A landscape with many peaks, sampled at points; each row gives a point and its height.
A climber steps from a point to the highest of its 2 nearest points, and stops where none of them is higher. Distance is the straight distance between rows; heights are no part of it.
zuzoz height 563: -13	-9	8	13	31	-14	1	9	-38	-3	30	6	28	-23	-5	-40	11	60	22	-36	13	12	-15	-12	10	24	12	6	-23	10	47	-26	-27	-22	-4	-11	-23	-22	14	-14	2	-10	-37	-37	-9	-1	13	7	-3
tik height 393: 16	13	13	-41	-42	11	6	6	3	-21	-37	67	10	36	40	-13	16	-1	19	4	-7	17	26	-38	-16	-3	-11	-5	-44	14	-1	23	20	-15	17	2	21	-26	13	-34	26	-2	42	-57	-11	-33	-29	-24	1
Sus height 424: -11	5	1	18	-36	2	-9	-3	27	-15	-36	-2	18	8	13	19	-13	-35	-24	40	-12	1	0	27	1	-38	-12	-12	44	10	-16	-9	35	33	24	-12	22	7	-37	7	-16	23	27	32	-6	-12	12	-13	5
raru height 536: 38	-2	-23	9	-49	0	-7	-4	-18	-43	5	-15	-26	33	19	19	15	8	-5	-4	-1	23	2	19	-3	-11	-12	27	5	-2	4	5	-11	15	33	11	15	-33	-14	4	-20	-26	-2	6	-2	11	-3	-32	6
mada height 357: 4	36	16	-23	28	-13	-29	-1	10	3	11	69	39	24	33	-8	23	-6	18	-19	27	-25	18	-21	-14	-30	7	10	-2	-12	-10	15	-20	-28	-20	-37	17	-28	7	-33	33	34	9	-38	11	-31	22	-9	9
Tugi height 288: -15	-13	-13	-5	-26	53	-6	-13	-17	11	-14	-15	-37	17	1	2	-27	0	-12	4	-40	29	-22	5	-15	6	0	-4	-8	-21	1	-12	8	16	3	5	0	5	24	11	1	-13	12	30	38	17	-23	-17	23
pufi height 236: -8	8	25	-26	22	20	-47	-20	9	39	5	-6	-20	-24	14	2	13	18	0	-10	3	-18	-22	-17	-27	-6	9	-7	-19	-41	-4	-18	3	5	-12	47	-18	-11	42	19	8	-14	2	9	27	-16	36	-15	33
boror height 504: 11	26	-13	60	-13	-22	-22	-11	-18	-13	47	-36	-10	23	40	24	31	45	-17	-1	-11	-7	-3	16	-5	-9	-30	22	-12	-20	-9	-9	-12	-15	23	9	-8	-20	6	-16	-25	-30	9	23	-9	-18	52	-4	44
pur height 302: -11	23	-1	38	23	7	8	8	-2	33	-1	21	9	-27	-28	-15	-24	18	-6	-9	-14	27	-11	8	-9	-15	37	19	27	4	24	2	8	-2	1	-35	-11	-35	-37	17	17	-4	-21	37	-6	0	-22	23	-2
Lamat height 351: -5	1	-29	-15	-6	9	1	21	37	-34	37	-7	-35	29	-1	30	17	-13	9	-21	4	-34	21	14	-11	9	-32	29	19	-23	3	26	-45	-2	-17	-14	23	18	-9	-18	19	18	-25	36	72	59	-39	21	-21
muzoz height 326: -13	30	20	22	22	17	6	-6	1	49	-2	19	5	-26	-19	-7	0	9	-18	14	-5	21	7	-3	-7	-8	38	-8	-5	8	-3	13	19	-15	-10	-23	-1	-13	2	-2	8	12	-1	-8	-9	-5	7	26	5
Gapal height 521: -20	-35	-7	-17	-61	7	32	7	46	-15	-31	36	19	44	17	14	-26	-17	34	-22	-4	12	-1	-29	-3	-12	-9	9	-3	-4	-18	-11	12	1	35	-4	1	16	-17	-19	13	-3	30	-12	36	-36	-44	-27	16
Nido height 639: -21	-27	-14	-15	0	-14	-1	-2	15	12	-5	-7	4	-32	-14	-27	-13	30	44	-10	26	12	-30	-1	-34	17	-7	8	-26	0	2	-28	-7	-8	22	21	-43	6	-13	9	-14	-18	-42	-31	-18	-14	-1	-37	23
Pata height 599: 1	-13	-1	-10	20	-25	-11	12	-14	11	6	2	20	-38	-25	-31	0	29	38	-40	17	23	-6	-32	-17	28	14	16	-15	1	44	-28	2	-21	5	20	-43	-27	-18	14	-13	-37	-46	-31	-19	-29	3	-17	8
Suge height 579: 35	-37	-27	-19	6	4	21	17	32	-26	9	-26	-32	-18	-38	13	-6	-31	22	13	23	-12	1	18	25	3	-16	-23	23	-3	-26	18	-34	11	4	-10	-1	42	-27	-2	-29	3	-37	10	1	41	-14	7	-47
zel height 486: -37	-10	-12	-43	-31	5	19	-1	44	-15	-27	52	9	31	19	-5	-18	-29	23	10	0	-10	0	-13	-16	-5	-27	-2	-5	19	-14	8	13	11	11	-2	9	16	-17	-6	5	31	13	-17	40	9	-38	-25	18
menud height 389: 1	6	16	-14	-27	20	36	-5	-13	0	-38	-5	9	0	-18	4	-17	-45	-22	28	-16	18	-8	-1	26	7	20	-29	8	12	5	1	35	22	14	-1	21	27	8	-2	-2	24	41	2	6	1	-22	11	-5
rekes height 688: -22	-43	-11	5	-7	-30	29	1	29	11	-10	25	22	4	1	-24	-24	13	55	-7	31	26	-7	3	-21	-7	-13	15	-21	6	-20	-31	-15	-21	17	-12	-24	-9	-24	-8	-8	-10	-24	-50	-37	-34	4	-30	-8
Bebi height 209: 9	16	16	70	-17	-12	-22	-11	12	41	14	27	-16	33	26	52	-5	-6	-8	0	-25	24	50	-20	5	-37	0	1	5	-15	-41	27	47	-17	10	16	0	-22	-25	5	-10	-32	52	10	-28	-49	35	15	17
podu height 706: 1	30	-24	-11	0	-16	-19	-11	33	23	0	-27	4	-6	-27	1	10	14	-8	-46	-1	-10	10	-6	-25	3	-10	11	-12	-13	46	5	30	26	27	18	-3	-23	-32	42	9	-14	3	56	23	35	-39	-22	46
Gid height 57: 50	33	-11	-16	18	-15	-34	-12	28	-15	11	-33	-16	-13	-13	31	30	-33	-24	5	32	-34	24	4	16	-13	-13	-2	36	-28	-4	21	-3	41	8	26	26	2	-4	27	-7	6	5	38	-3	26	11	13	-17
Gotut height 180: -3	-11	9	28	-19	-24	9	-7	-22	-31	-5	-23	39	0	9	-4	1	3	5	19	1	13	-27	4	16	0	4	-9	27	2	-6	-27	-5	12	11	10	-7	-5	-9	-2	-19	-2	23	7	-37	-44	33	-14	0
zezof height 413: -1	31	-41	-46	-23	-12	5	12	21	-59	-2	19	-16	15	6	3	4	-41	-21	7	5	-42	27	9	-7	-10	-36	2	27	46	-19	36	-5	16	-5	-21	45	17	-26	-6	10	50	-21	27	45	51	-26	-5	-26
kifuf height 176: 30	49	24	12	7	-20	-21	1	-33	1	-31	-10	38	-11	2	-31	19	6	-31	22	10	-5	-16	-27	-2	13	22	-12	1	21	47	-19	51	20	-25	13	-3	5	19	-5	-16	17	22	-20	-27	-55	44	-4	-1
bute height 128: 10	-6	13	32	37	25	5	6	14	23	60	-13	-28	-9	-19	54	18	12	0	-17	-23	3	11	-4	29	18	7	13	-21	-42	-7	22	-28	-31	-18	7	-22	31	25	-15	-1	-21	0	2	16	17	13	38	-3
posab height 463: 19	15	4	-3	-62	-14	14	24	18	-47	8	5	19	35	20	46	33	-33	6	1	-1	-18	26	-18	30	-8	-22	-11	0	13	-2	33	28	12	44	1	23	28	-12	-31	-5	8	43	-13	2	-23	-2	-1	-13
moso height 293: 8	8	8	-14	27	-29	-37	16	7	-10	14	-1	32	-29	-10	-20	1	7	11	-28	39	-2	-5	-3	0	-13	2	10	51	7	10	-9	-26	2	4	-13	-2	-19	-43	21	2	7	-34	11	-14	-6	20	-25	-15
pemak height 212: -34	-19	3	-16	7	5	11	-5	-12	-19	-24	-31	-5	-12	12	-29	-25	-11	-3	24	8	-16	-46	35	-12	-4	-19	-8	7	18	-16	-36	-12	16	-3	2	18	8	21	4	-7	6	-7	-2	2	11	13	-10	-1
lam height 414: 9	18	-4	-18	-12	-8	23	31	-8	-37	10	51	30	38	2	10	10	-26	-1	-15	0	-15	26	-15	20	-10	10	2	5	17	-8	38	-27	-4	10	-50	24	2	-3	-35	21	38	17	-22	15	-15	-31	6	-21
vipu height 461: -8	-16	-12	28	-20	15	29	4	33	-23	-6	-17	-9	12	12	26	-27	-39	-9	47	1	-3	-8	46	12	-19	-23	-13	51	4	-41	-12	-8	26	10	-28	20	31	-26	-10	-14	15	16	37	8	8	8	11	-19
kuva height 273: -2	-16	8	3	-1	42	-8	-11	-25	24	-14	4	-21	-8	0	-12	-15	20	2	7	-26	41	-21	4	-4	-8	15	3	4	-25	1	-20	-8	-5	-19	2	-10	-30	32	13	11	-34	-17	10	9	1	2	-20	10
Lafon height 174: -11	-29	-14	33	9	-35	30	17	-45	-25	-4	-26	29	-18	-39	-28	-30	5	-3	-12	15	1	-2	24	24	-1	12	-9	30	55	26	-21	-21	6	11	-42	-15	-5	-49	-6	-18	10	-29	6	-46	-9	-18	12	-42
Zarun height 452: -26	-1	8	-56	10	-27	10	13	3	-28	6	81	37	35	22	-14	-5	-23	8	-11	22	-40	30	-27	3	1	-19	-4	3	26	-16	17	-6	-1	-35	-42	15	9	2	-9	35	60	21	-37	21	-7	-31	-9	-15
roz height 386: -38	-10	6	-5	-14	16	24	-20	22	17	-59	4	2	7	0	2	-33	-36	-24	46	-16	-1	-16	13	-10	-7	-11	-37	13	28	-24	-18	49	27	18	9	20	37	-10	13	-12	30	30	0	13	2	-8	0	9
gapeb height 372: 23	-2	20	-31	-2	16	12	1	-57	-23	-35	-26	11	-10	-27	-13	3	-30	-17	18	-11	-6	-17	-12	40	15	28	-30	18	7	37	3	2	32	-9	14	13	19	34	-5	-13	21	17	3	-1	3	-5	18	-34
kar height 153: -10	-15	-1	41	25	-31	27	9	-19	10	15	-37	33	-38	-47	-6	-25	11	24	2	6	19	-5	3	18	12	10	-4	10	20	3	-17	0	1	16	-11	-34	13	-29	5	-37	-11	-9	1	-42	-16	9	34	-24
Vuzi height 591: 4	-37	28	11	47	13	3	9	41	13	15	23	8	-33	-31	6	-11	-33	19	29	20	-26	12	9	24	-15	21	-19	17	-22	-48	7	-40	-3	-23	-22	-9	32	-7	-6	7	39	-4	-11	-16	-11	17	35	-61
Foleb height 256: 39	24	-11	8	3	-5	17	-19	2	32	-9	-39	-29	-26	-48	20	-17	22	-2	-12	-26	41	34	-10	-4	39	16	-6	-58	6	31	12	45	3	4	38	-30	-17	-10	41	-25	-46	12	10	-21	26	-19	12	26
Rabil height 494: -75	-25	-8	-10	17	30	32	-21	-7	39	-26	34	-10	21	-3	-32	-35	14	-19	15	-26	16	-34	33	-23	3	7	4	-16	4	12	-18	6	-19	-26	-29	-15	11	29	-8	22	22	-19	0	40	35	-60	11	29
Kovu height 566: -5	43	-18	-27	-14	-41	-2	9	4	-22	-13	-27	33	-12	-2	-16	24	-18	-24	9	15	-34	-13	-10	-4	16	-27	-17	5	59	34	-6	46	37	31	14	7	11	-15	0	-17	20	-14	2	-7	26	8	-11	4
nel height 375: 8	37	-21	-35	-30	-34	14	34	-15	-29	-10	39	41	31	-5	-9	19	-22	-8	-25	1	-15	34	-46	16	21	11	-7	5	48	37	28	12	22	17	-39	15	-2	-20	-33	8	36	15	-22	10	-13	-40	-6	-24
monud height 531: 13	-42	-27	7	0	31	10	20	30	-25	16	-17	-49	3	-14	18	-8	-36	7	30	3	-12	2	43	-2	-6	-29	1	30	-18	-47	1	-56	-2	-19	-22	18	43	0	-9	-7	4	-34	9	24	43	2	26	-52
mizi height 453: -11	9	-35	-56	-26	-1	10	8	46	-37	-10	40	-22	27	12	-5	-9	-31	-4	25	5	-26	11	-1	-36	-2	-42	11	-2	48	-17	23	14	5	10	-6	22	8	-33	-10	1	40	-22	-15	32	40	-29	-25	10
Pari height 557: -18	-56	13	8	-47	9	37	-13	43	14	-29	33	14	43	23	11	-8	-13	50	-33	-2	25	-9	-27	11	-10	-8	11	-7	-30	-36	-16	-7	-23	7	15	-20	20	11	-17	19	-42	41	-21	6	-59	-35	-22	3
Disu height 226: -17	6	7	-12	8	4	-31	-14	-3	4	-6	-33	-3	-22	25	-13	6	11	0	18	14	-22	-44	4	-26	-1	-14	-7	-5	-1	-5	-34	6	13	3	34	1	5	37	7	-10	-2	-3	9	5	-18	49	-15	28
nizoz height 166: -13	-9	0	45	7	-25	19	3	-3	-9	39	-23	22	-8	6	11	14	7	8	12	8	-6	-21	14	21	-2	-3	4	17	-10	-15	-11	-18	-4	25	-9	-12	21	-21	-22	-31	-2	3	4	-27	-26	31	21	-9
gagas height 379: 3	4	-43	-19	-14	19	13	22	-6	-48	7	-5	-21	23	-6	0	0	-14	-24	4	-16	-26	19	22	-3	4	-21	12	26	27	7	28	-24	-4	-8	-33	44	17	-22	-12	13	36	-25	42	50	77	-47	13	-38
Zaked height 633: -16	-28	9	27	-11	-33	24	-15	16	43	-1	29	24	-2	19	-19	-16	2	57	-9	8	36	11	-13	-17	-5	-1	10	-20	6	-28	-20	26	-37	10	13	-27	-20	-20	3	9	-40	24	-38	-63	-65	8	-4	-9
seg height 336: 5	36	12	-5	27	-7	-24	14	5	-11	35	21	17	-3	19	6	29	-2	1	0	32	-32	5	-4	7	-26	2	13	9	-10	-8	17	-22	-14	-11	-22	19	5	11	-26	10	30	-9	-9	17	-7	20	20	-5
vob height 95: 3	-17	-11	58	23	5	8	7	-6	12	43	-14	-43	-17	-4	2	-7	31	27	10	-2	15	-1	41	-7	-8	6	26	-13	-2	-30	1	-37	-47	-8	-14	-17	-13	-2	-14	-16	-42	-50	-7	-46	7	31	23	-25
zireb height 538: -46	-44	6	7	0	-5	37	-14	23	26	-12	-5	25	6	-24	6	-31	10	35	-35	-5	25	-40	-11	-4	14	15	25	-20	-11	8	-33	4	-4	21	5	-52	41	3	6	-8	-21	7	6	19	-17	-20	-2	32
mezav height 278: 43	12	-6	18	5	5	4	-22	4	46	-4	-31	-48	1	-22	55	-7	-3	-26	12	-31	29	39	7	15	33	-5	-19	-37	-14	-1	22	44	9	8	35	-15	15	6	29	-22	-24	32	12	-7	15	-2	8	23
gabit height 216: 26	33	7	35	-5	-22	1	-12	-16	42	-15	-18	-12	-30	-13	5	-16	18	-17	33	-8	25	29	-5	-26	12	19	-4	-27	39	-4	9	73	-11	12	19	-22	-10	-21	17	-31	-19	14	-26	-60	-26	37	11	22
zun height 231: -7	-5	23	-30	6	-11	1	-5	4	-39	-36	33	33	10	24	-5	-12	-50	-4	31	17	-40	15	-1	13	-32	-11	-19	39	12	-47	0	-5	24	-27	-26	36	19	8	-6	12	51	24	-14	-5	-18	8	-1	-35
Mema height 426: 2	17	17	3	-8	22	22	-16	-36	26	-33	-28	11	-17	-16	4	-24	-13	-33	32	-33	39	-16	-7	20	27	24	-29	1	12	25	-17	48	14	9	16	-12	15	7	20	-16	-6	42	18	-13	-13	5	-4	14
tini height 331: 17	6	-31	6	10	21	-26	15	32	-8	37	-38	-41	20	-8	45	24	-1	-3	-29	-7	-37	27	27	-4	8	-24	10	-3	-59	5	18	-35	6	-20	18	19	8	3	15	27	-2	-7	40	46	59	-29	25	-7
Ret height 312: -17	16	-16	-10	35	-11	-30	13	19	-5	20	3	34	-30	0	-13	11	-8	-7	-16	25	-40	0	6	4	-14	1	3	54	3	-1	7	-33	2	-9	-37	15	9	-23	9	14	37	-33	31	19	20	3	4	-21
nezun height 584: 51	8	-16	-25	-56	-15	-5	11	-23	-55	-25	-3	3	24	-7	3	11	-24	2	-8	6	16	16	-15	11	-6	18	6	33	11	12	13	-2	26	32	2	26	-37	-24	-8	-3	-6	12	9	-13	-21	-7	-26	-20
Rab height 431: 3	10	-3	-15	33	0	-17	5	-51	-22	-17	-54	11	-33	16	-58	14	24	-18	16	12	-30	-35	14	-10	21	-2	-25	-11	37	31	-13	0	1	-20	12	18	11	27	-2	-5	-12	-31	-21	-24	42	13	-9	-10
tuda height 503: 1	26	-30	-3	-5	-30	-19	-2	13	-42	-22	-59	-3	-7	14	-17	12	-9	-36	23	16	-38	-11	39	-18	-12	-41	-6	18	55	6	-2	36	27	36	-4	25	10	-36	7	-19	3	-27	21	-13	49	17	-19	11
sudu height 77: 27	21	-5	28	15	25	-51	-3	-8	10	11	-35	-48	2	8	18	0	3	-37	25	-3	5	27	27	-19	-15	-3	3	26	-23	-30	5	-9	6	-17	12	15	-19	4	17	-1	-10	-14	15	-9	19	28	3	-10
Pili height 264: -37	-21	12	-41	2	1	5	-2	4	-8	-20	50	38	9	-4	-25	-26	-5	12	-35	0	16	-28	-20	19	-14	11	16	34	-20	17	-21	-17	18	-28	-15	5	-13	5	18	25	29	2	28	64	-14	-42	-17	6
kos height 592: 20	24	-15	0	14	-27	-33	-12	1	-8	44	-77	5	0	-4	24	43	14	-2	-41	11	-49	-10	-2	12	6	-18	-13	-4	-36	31	-3	3	27	11	47	0	-1	7	29	0	-27	18	44	-10	16	21	-3	32
Dut height 585: -15	-13	-20	-25	20	16	10	25	1	-19	7	21	-17	-6	13	-32	-3	24	4	7	-8	-10	-2	13	-20	9	-14	20	-11	7	9	13	-39	-31	-16	-16	5	-4	7	-11	18	20	-50	-20	23	49	-38	-6	-4
guven height 640: 1	7	-8	-16	1	-15	-26	-13	35	-2	26	-29	-11	-1	-7	18	32	3	9	-36	13	-39	-6	-4	-12	5	-23	13	-15	-32	4	-4	6	28	33	34	-10	6	0	17	-4	-15	9	38	26	10	3	-13	32
Sike height 624: 28	-35	-27	-39	-3	13	-16	17	-5	-44	0	-7	-41	-4	4	-16	3	18	26	-6	13	6	-11	-4	-8	18	-11	18	-5	-11	4	18	-45	-17	-13	16	7	-11	11	-13	6	-23	-50	-15	9	43	-18	-34	-5
Fazef height 194: 3	-5	-3	11	-5	-12	15	5	-46	-23	-21	-11	35	3	-2	-36	-18	2	-12	6	4	21	-15	10	-2	1	0	-2	16	31	26	-31	-1	16	13	-15	-4	-19	-12	-4	-15	4	-7	-19	-40	-22	4	-15	-18
Motu height 230: 33	-6	18	38	-50	-10	3	-17	-12	8	7	-7	-10	21	18	41	8	-11	-1	1	-35	34	29	-18	23	-11	14	5	12	-29	-20	13	33	10	23	34	-1	-15	-9	12	-14	-32	68	18	-22	-50	16	-3	18
mav height 470: -4	37	0	42	0	0	-3	-4	-22	25	27	-12	-4	11	32	0	25	43	-20	5	-7	0	-17	5	-16	-5	-9	11	-38	5	5	-8	7	-35	6	-11	-2	-4	24	-31	-23	-20	-1	-6	-5	-15	45	13	43
tedet height 279: -27	7	-8	6	-1	14	7	-4	0	-5	-9	15	23	7	-6	-16	-14	5	-1	-30	-8	26	-28	5	5	-13	22	23	36	-4	21	-8	-18	6	5	-37	2	-21	-13	9	15	11	-6	34	44	2	-38	-3	11
zonuv height 500: -65	-24	11	0	5	7	42	-18	32	46	-33	34	24	11	-11	-17	-36	-5	0	-16	0	21	-35	-2	-10	1	2	5	-29	9	6	-32	19	1	8	-18	-31	20	-6	2	13	11	5	-8	35	3	-42	7	35
Dizar height 534: -12	-10	24	3	8	-11	10	0	-54	0	2	36	34	8	5	-48	2	34	8	-25	6	27	-8	-6	16	-3	22	19	-10	-4	44	-15	-23	-17	-17	-30	-2	-42	33	-12	18	7	-12	-28	-5	-20	-12	0	-5
Bedof height 502: -44	-38	44	-15	21	-18	31	-3	-21	14	3	51	26	15	-12	-52	0	11	4	-6	15	2	-3	-14	25	1	6	7	-26	9	17	-19	-12	-16	-34	-55	-11	-2	30	-14	25	32	-7	-51	-7	-12	-22	-3	-20
tezun height 501: -42	-19	14	13	-15	16	27	-21	-5	41	-9	-6	-2	9	-6	21	-21	11	12	-23	-35	33	-41	-5	-10	15	13	10	-29	-11	4	-40	21	-4	23	28	-46	28	20	15	-15	-44	41	21	16	-22	3	-6	57
Bugit height 495: -13	-21	-8	9	-2	10	-2	3	24	-35	24	-7	1	10	14	27	-7	-36	13	10	24	-20	-15	31	11	-18	-24	2	50	-24	-38	-14	-53	6	-7	-28	20	19	-11	-19	-5	22	-5	33	31	8	9	21	-31
bepav height 214: 53	34	1	18	-12	-24	-14	17	-27	5	-2	5	-26	-17	-17	-12	-3	13	0	-14	11	25	44	-19	-16	0	37	29	-10	25	2	37	11	0	1	8	-3	-60	-34	2	1	-13	-20	-23	-53	-26	8	9	-7
bopaf height 67: 42	7	-22	6	0	8	-45	-13	13	-17	1	-58	-36	-8	-9	26	3	-18	-28	28	14	-21	14	34	-7	-17	-16	-3	43	-30	-23	-8	-11	35	-8	27	16	-9	-14	39	-9	-10	-4	51	-18	23	21	-6	-10
nubir height 213: -33	-11	15	-47	8	-28	-1	-10	6	-35	-15	2	23	-6	26	-18	-11	-32	15	14	30	-33	-24	-7	2	-11	-30	-21	25	23	-17	-26	-8	37	-15	8	24	14	16	0	-3	36	3	-18	17	-7	23	-11	-7
mosiv height 309: 1	7	-20	15	-9	33	-15	-7	21	14	11	-17	-60	35	2	44	-10	0	-26	-9	-30	6	28	29	-21	12	-21	4	-15	-37	-7	9	-5	17	-2	24	-3	10	15	4	-1	-20	5	27	36	32	-24	9	19
lidat height 192: 21	23	5	44	-24	-13	-29	-25	39	38	6	47	-25	19	39	46	12	3	-11	-10	-12	5	62	-18	-27	-22	-6	-1	-32	-17	-30	34	45	-15	9	42	-11	-39	-40	13	-15	-44	35	-24	-15	-37	23	8	36
mogo height 151: -32	-27	31	8	35	-12	17	-8	-17	6	15	-14	34	-15	2	-13	5	22	2	-5	4	-6	-50	-3	39	7	-4	-18	9	-23	29	-42	-19	3	-18	-7	-20	26	38	0	0	6	10	0	-5	-19	12	25	-2
Geb height 376: 20	24	20	-47	-7	-6	-21	5	-7	-11	-33	81	25	28	37	-26	20	-3	16	-3	12	-6	35	-32	-21	-17	6	-4	-27	9	1	16	-5	-21	-25	-27	18	-37	14	-23	40	15	24	-50	-25	-43	-7	-15	2
veb height 642: 27	-34	12	-16	30	0	4	18	23	-4	12	2	-2	-51	-38	5	9	-21	32	9	23	-22	12	-5	25	10	13	-23	2	-8	-20	20	-37	2	-6	2	-9	35	-16	0	-10	15	-31	-24	-18	7	12	21	-53
tif height 248: -27	-9	22	-28	9	8	-6	-16	11	-12	-9	55	37	26	13	-5	-12	-32	2	-2	15	-13	-3	-7	20	-30	8	1	53	-18	-23	-10	-16	21	-29	-33	30	5	10	3	26	58	29	16	40	-13	-13	-3	-19
pitez height 86: 5	-5	-4	54	25	32	-17	6	-33	14	48	-33	-34	-8	13	11	8	37	-18	25	-15	11	4	32	-2	-7	-3	13	-2	-13	-20	1	-30	-34	-24	-9	0	-10	22	-10	-4	-18	-21	8	-32	21	46	14	-12
teko height 105: 8	-16	-1	46	31	1	29	11	-7	20	34	-1	-29	-41	-32	8	-12	38	40	-7	2	13	20	4	9	15	22	25	-34	19	-10	28	-12	-55	-13	-14	-27	-17	-6	-24	-1	-15	-55	-29	-42	9	12	38	-24
domer height 374: 27	25	6	-3	23	31	-12	2	-42	15	-12	-22	-30	-16	-3	-3	8	6	-45	48	-14	-14	3	11	1	5	17	-19	-17	17	4	36	8	-16	-19	-1	12	17	34	0	1	6	-10	-10	-7	32	22	18	-14
rarez height 404: 26	-2	9	-17	13	21	-13	6	-68	-10	-41	-32	-4	-36	-7	-34	-4	1	-37	28	-11	-9	-24	1	8	15	27	-31	-3	27	27	10	-3	9	-23	15	17	3	39	6	-2	9	-9	-15	-28	16	18	0	-24
sozag height 465: -19	13	21	19	-20	6	16	-24	-20	28	-4	-23	8	11	-1	28	-3	4	-21	-4	-45	30	-24	-25	19	24	6	-12	-11	-15	19	-26	48	6	22	28	-33	24	17	11	-28	-19	63	31	1	-23	27	0	49
loze height 543: 9	-25	6	4	20	29	11	6	9	-5	-19	22	-2	-17	-24	-9	-30	-33	-9	41	6	-2	2	22	10	-24	23	-12	42	-7	-36	5	-37	10	-26	-31	8	-2	-6	1	10	32	-13	2	-8	12	-9	22	-60
voto height 195: 30	46	14	23	4	-27	-30	-15	-23	18	-13	-27	15	-35	-10	-14	5	12	-31	21	-4	13	-3	-9	-17	2	29	-8	4	18	20	-9	54	7	-2	29	-20	-16	-3	17	-26	-17	14	17	-57	-42	59	-1	14
gunu height 247: 35	-11	20	-30	4	35	-41	-13	2	6	5	-6	-38	-16	-7	28	22	-11	0	3	-1	6	6	-20	-1	10	20	-6	-4	-57	-15	9	-13	6	-24	55	0	-18	36	34	2	-15	9	2	14	-9	14	-14	3
kes height 635: -6	39	-14	-32	1	-21	-21	3	5	9	-18	-15	27	-24	-21	-30	26	6	-7	-17	10	-10	-9	-20	-9	11	0	-3	5	25	47	-3	35	26	27	12	-3	-1	-29	31	1	10	-12	23	7	10	-17	-21	27
salit height 420: 19	24	22	-26	-29	-12	7	19	11	-18	-13	32	14	21	16	18	27	-20	14	-8	4	-18	44	-42	5	6	-3	-13	-25	16	1	25	34	-7	18	7	17	16	-2	-31	12	10	42	-52	-22	-48	-1	1	-14
losud height 477: -38	-40	14	-58	9	-25	13	18	-12	-26	-11	74	22	25	2	-33	-13	0	16	-21	23	-8	5	-34	10	17	-8	6	3	22	8	-2	-30	2	-36	-42	3	-7	20	-1	24	39	-3	-46	19	-3	-40	-30	-21
rik height 520: 22	0	3	-24	-70	-22	9	19	14	-44	-21	20	44	33	4	26	7	-41	17	-22	9	2	24	-23	34	-15	-3	-12	40	8	4	6	21	35	37	-8	26	-12	-31	-7	4	9	36	23	17	-31	-19	-30	-15
kurat height 140: -7	-10	26	3	19	24	19	2	-12	5	24	-13	13	-15	-12	16	7	-2	6	-14	-19	-11	-22	-5	48	15	11	-7	12	-30	10	1	-22	-5	-7	0	-8	28	33	-5	9	8	1	16	24	10	-6	24	-12
Kis height 580: 29	-14	-36	-3	-30	7	-27	-3	-11	-39	8	-42	-43	23	17	-4	13	35	7	-18	6	8	-2	24	-26	8	-18	32	-14	-10	7	1	-34	5	14	29	4	-33	3	11	0	-50	-35	11	0	31	-18	-45	20
Rigar height 255: 32	-7	1	28	-37	6	4	-23	10	39	-15	-7	-35	38	9	62	-16	-15	-23	-7	-39	41	41	-3	4	3	0	-19	-23	-25	-18	-4	51	14	24	58	-23	5	-11	29	-27	-30	49	16	-1	-4	1	-4	46
tizop height 551: -35	-11	-16	4	34	25	9	22	-4	13	38	-13	0	-12	3	-18	14	43	2	-15	-10	-39	-21	17	-2	16	-2	1	-36	-4	27	11	-19	-40	-15	-22	-8	23	26	-13	25	5	-33	-8	38	57	-15	26	9
Piv height 441: -21	13	6	27	2	4	-6	-13	11	51	32	22	-31	16	23	11	12	27	7	3	-1	11	4	16	-33	-6	-1	4	-60	-7	-14	-1	1	-45	9	-6	-11	2	14	-29	-2	-15	-3	-34	2	-1	26	9	28
nimem height 548: 16	24	-8	39	21	-17	-17	0	-5	-12	60	-69	4	-5	11	35	38	28	-14	-12	-4	-32	-3	13	21	12	-21	-5	4	-32	1	12	-3	-13	-2	24	-16	21	16	3	-17	-23	19	45	-20	4	39	23	29
zad height 117: 12	4	-1	17	37	8	14	15	37	33	37	0	-31	-33	-36	28	12	12	20	-14	2	-1	19	-3	1	18	-1	13	-31	-6	-7	33	0	-32	-6	1	-21	9	-8	-3	-5	-14	-33	-19	0	27	-6	39	2
Tis height 460: -16	11	-29	-24	15	-9	-32	11	-26	-41	-12	-62	2	-16	19	-46	6	7	-9	-8	17	-35	-25	22	-15	1	-19	-9	3	37	13	-5	-8	15	5	5	41	-4	-6	20	7	-9	-35	18	2	68	5	-22	6
vis height 595: -18	-42	29	4	-23	-2	29	-23	13	41	-6	39	4	25	22	-8	-2	3	43	-15	3	35	6	-21	3	-4	1	4	-49	-13	-23	-16	-3	-48	-4	21	-13	-6	15	-28	24	-42	26	-50	-35	-62	-2	-15	-10
Boke height 419: -36	-26	11	4	12	28	-12	-14	17	59	11	36	-32	20	13	9	-16	7	3	17	-12	29	-15	9	-28	0	10	-2	-31	-30	-24	-20	-12	-32	-26	10	-8	-7	25	-15	18	-13	-4	-13	14	-1	8	2	8
pema height 237: 44	25	-5	21	2	-11	-1	-4	-13	30	-12	-32	-36	-48	-35	-13	-15	22	-8	13	-10	33	29	-2	-18	18	25	9	-29	30	6	20	41	4	-1	23	-23	-43	-27	32	-21	-30	-18	1	-46	8	-1	11	11
Fad height 259: 43	-15	15	7	3	30	-21	10	-21	1	14	-1	-28	-23	-6	13	18	19	2	-9	-18	24	-1	-10	12	-4	32	12	20	-49	-3	11	-32	-4	-23	24	-1	-34	21	12	12	-29	-14	16	6	-10	4	-4	-13
numog height 348: 16	32	14	-3	48	27	-28	-16	-18	55	-17	36	-16	-29	4	-29	5	19	-35	37	-7	10	-3	-6	-26	-6	38	-24	-18	10	6	18	21	-27	-37	3	0	-12	30	0	14	5	-18	-32	-12	4	19	17	4
Vug height 524: -51	-5	0	-4	19	31	26	-8	-22	22	8	19	22	7	8	-36	-1	39	-4	-26	-24	-5	-38	6	7	19	5	10	-35	-3	43	-9	-6	-23	-16	-27	1	-5	43	-10	29	11	-17	-7	40	27	-38	17	24

Call two points neighbours if one is among the 2 nearest of the other. Go from one point of each pair to the other, from neighbour to neighbour, staying as high as possible. Name the lowest point that can't be avoided.
rekes and podu | gapeb
zireb and Sike | Rabil
veb and Sike | roz
zireb and rekes | nel
nezun and Sike | raru

For each start below, name the point where the climber stops.
Ret | nezun
Boke | podu
roz | veb
bopaf | Fazef
losud | rekes
Fad | rekes
zezof | rekes
